Each row is a point on a tangle of strands that fork and nearly touch. The rows are in no order.
Two points are linked if the straight distance between their rows is under 32.4. Some points are linked to none.
Sego: -14  41  37  -19  14  -46  -64  -1
kife: 4  -17  12  -38  0  3  -1  1
refa: 19  32  -21  25  20  19  51  -7
Gumuz: -9  -20  -45  62  -20  49  30  20
dama: -19  14  22  18  10  -47  -57  33
kisez: 1  -15  23  -42  10  5  4  -7
Nit: -4  -19  -58  76  -28  43  15  34
Pafoz: -22  -24  -50  90  -39  21  -9  26
Soti: -7  26  35  -41  7  -19  -45  -14
kip: -11  -28  24  -63  -16  8  -11  -40
biz: -8  -10  -28  36  -6  49  38  -9
Zodi: 14  -8  29  -43  25  3  32  -20
purab: 36  9  34  -22  47  -8  42  0
vupel: -8  32  36  -31  9  -28  -54  -6
fudan: -28  -11  33  -28  -27  -31  -53  -35
mafi: -12  -17  -52  83  -35  33  1  27
gizep: -1  -16  -42  64  -7  49  36  24
kesar: 2  -14  30  -61  9  5  13  -36
kosi: 14  35  5  12  32  -16  -21  59
Mena: 7  0  -4  -16  -2  -7  -10  16
Rov: -7  -31  20  -47  -21  5  -18  -28
Fekek: -32  -16  21  -11  -19  -43  -54  -12
dobu: 4  -28  -2  -41  -15  7  -1  -10
dur: 10  -34  -24  -48  -32  12  38  -39
rupi: 16  -22  -31  -33  -27  21  52  -49
nepar: 41  30  -17  21  23  15  65  -16
Reneg: 7  -44  -6  -53  -25  14  22  -32
guted: 18  -13  -33  -15  -21  25  57  -51
bavu: 9  36  40  -36  49  -10  4  0
zetu: 21  23  -26  6  11  11  41  -5
pumil: -43  -19  -33  81  -43  6  -25  0
gagu: 15  23  4  0  24  -11  -12  47
dubir: 3  -35  5  -51  -17  11  11  -23
vipaf: -28  33  35  7  15  -55  -65  15
kad: -21  -15  12  0  -17  -41  -47  7
Pobak: 8  0  -28  64  17  44  56  12
Mipip: -22  -4  -32  24  -51  -11  -29  -20
rifef: 3  1  8  -8  0  -12  -30  21
kor: 47  18  -12  4  15  4  60  -17
fabe: -28  8  -29  55  -35  5  -27  -6
rak: 21  12  2  -14  31  -5  20  26
gon: -28  24  32  21  18  -56  -64  32
pigu: 17  19  -24  -4  6  9  26  2
Lisem: 44  10  -10  -10  16  1  56  -10
rebu: 4  -8  27  -46  18  4  16  -17
gasiz: -35  -34  -46  91  -47  8  -15  15
Muri: 12  -9  -7  -23  0  2  7  9
met: -19  -21  29  -39  -26  -15  -44  -33
Rulof: -9  -14  28  -66  -5  9  -6  -40
dedim: 18  16  5  -7  27  -9  3  38
Puvi: 17  1  -14  -20  5  1  22  7
foson: -13  -23  25  -44  -21  -5  -32  -25
beb: 25  15  22  -18  47  -6  27  18
Fizu: 11  23  -21  35  18  33  51  -7
rosi: 23  1  34  -36  36  -3  33  -13
dipu: -36  -1  -29  71  -37  7  -28  -3
luvi: -16  37  38  -5  18  -38  -63  12
vefi: -36  -15  29  -19  -20  -44  -57  -26
vevi: -1  4  24  -2  3  -18  -39  27
navud: -6  13  25  8  14  -25  -48  34
Dabi: 20  47  -2  19  38  -16  -11  65
forit: 8  8  -22  54  18  38  60  -2
fub: 3  -3  -38  69  11  47  50  30

A fork is a point with three links, a tip a point with one. Leave the first point through the second and follow the links. Name the first fork or tip that comes.
foson / met -> kad
navud / dama -> Soti
dobu / dubir -> guted
refa / zetu -> Muri
fudan / met -> rebu
guted / rupi -> kife
Gumuz / gizep -> refa
Nit / mafi -> fabe
beb / rak -> Dabi

A fork is a point with three links. Follow the links from the first point to the second and name the forks in between, in order.
dur / rifef -> kife Muri
nepar / dobu -> refa Muri kife
Lisem / Fizu -> refa
Rov / Zodi -> rebu

Name the points in between on the shortest way along the links from the first point to the second, in order.
kosi / rak -> gagu dedim
vipaf / vupel -> luvi Sego
Gumuz / forit -> gizep fub Pobak
luvi / Mena -> vipaf gon dama navud vevi rifef
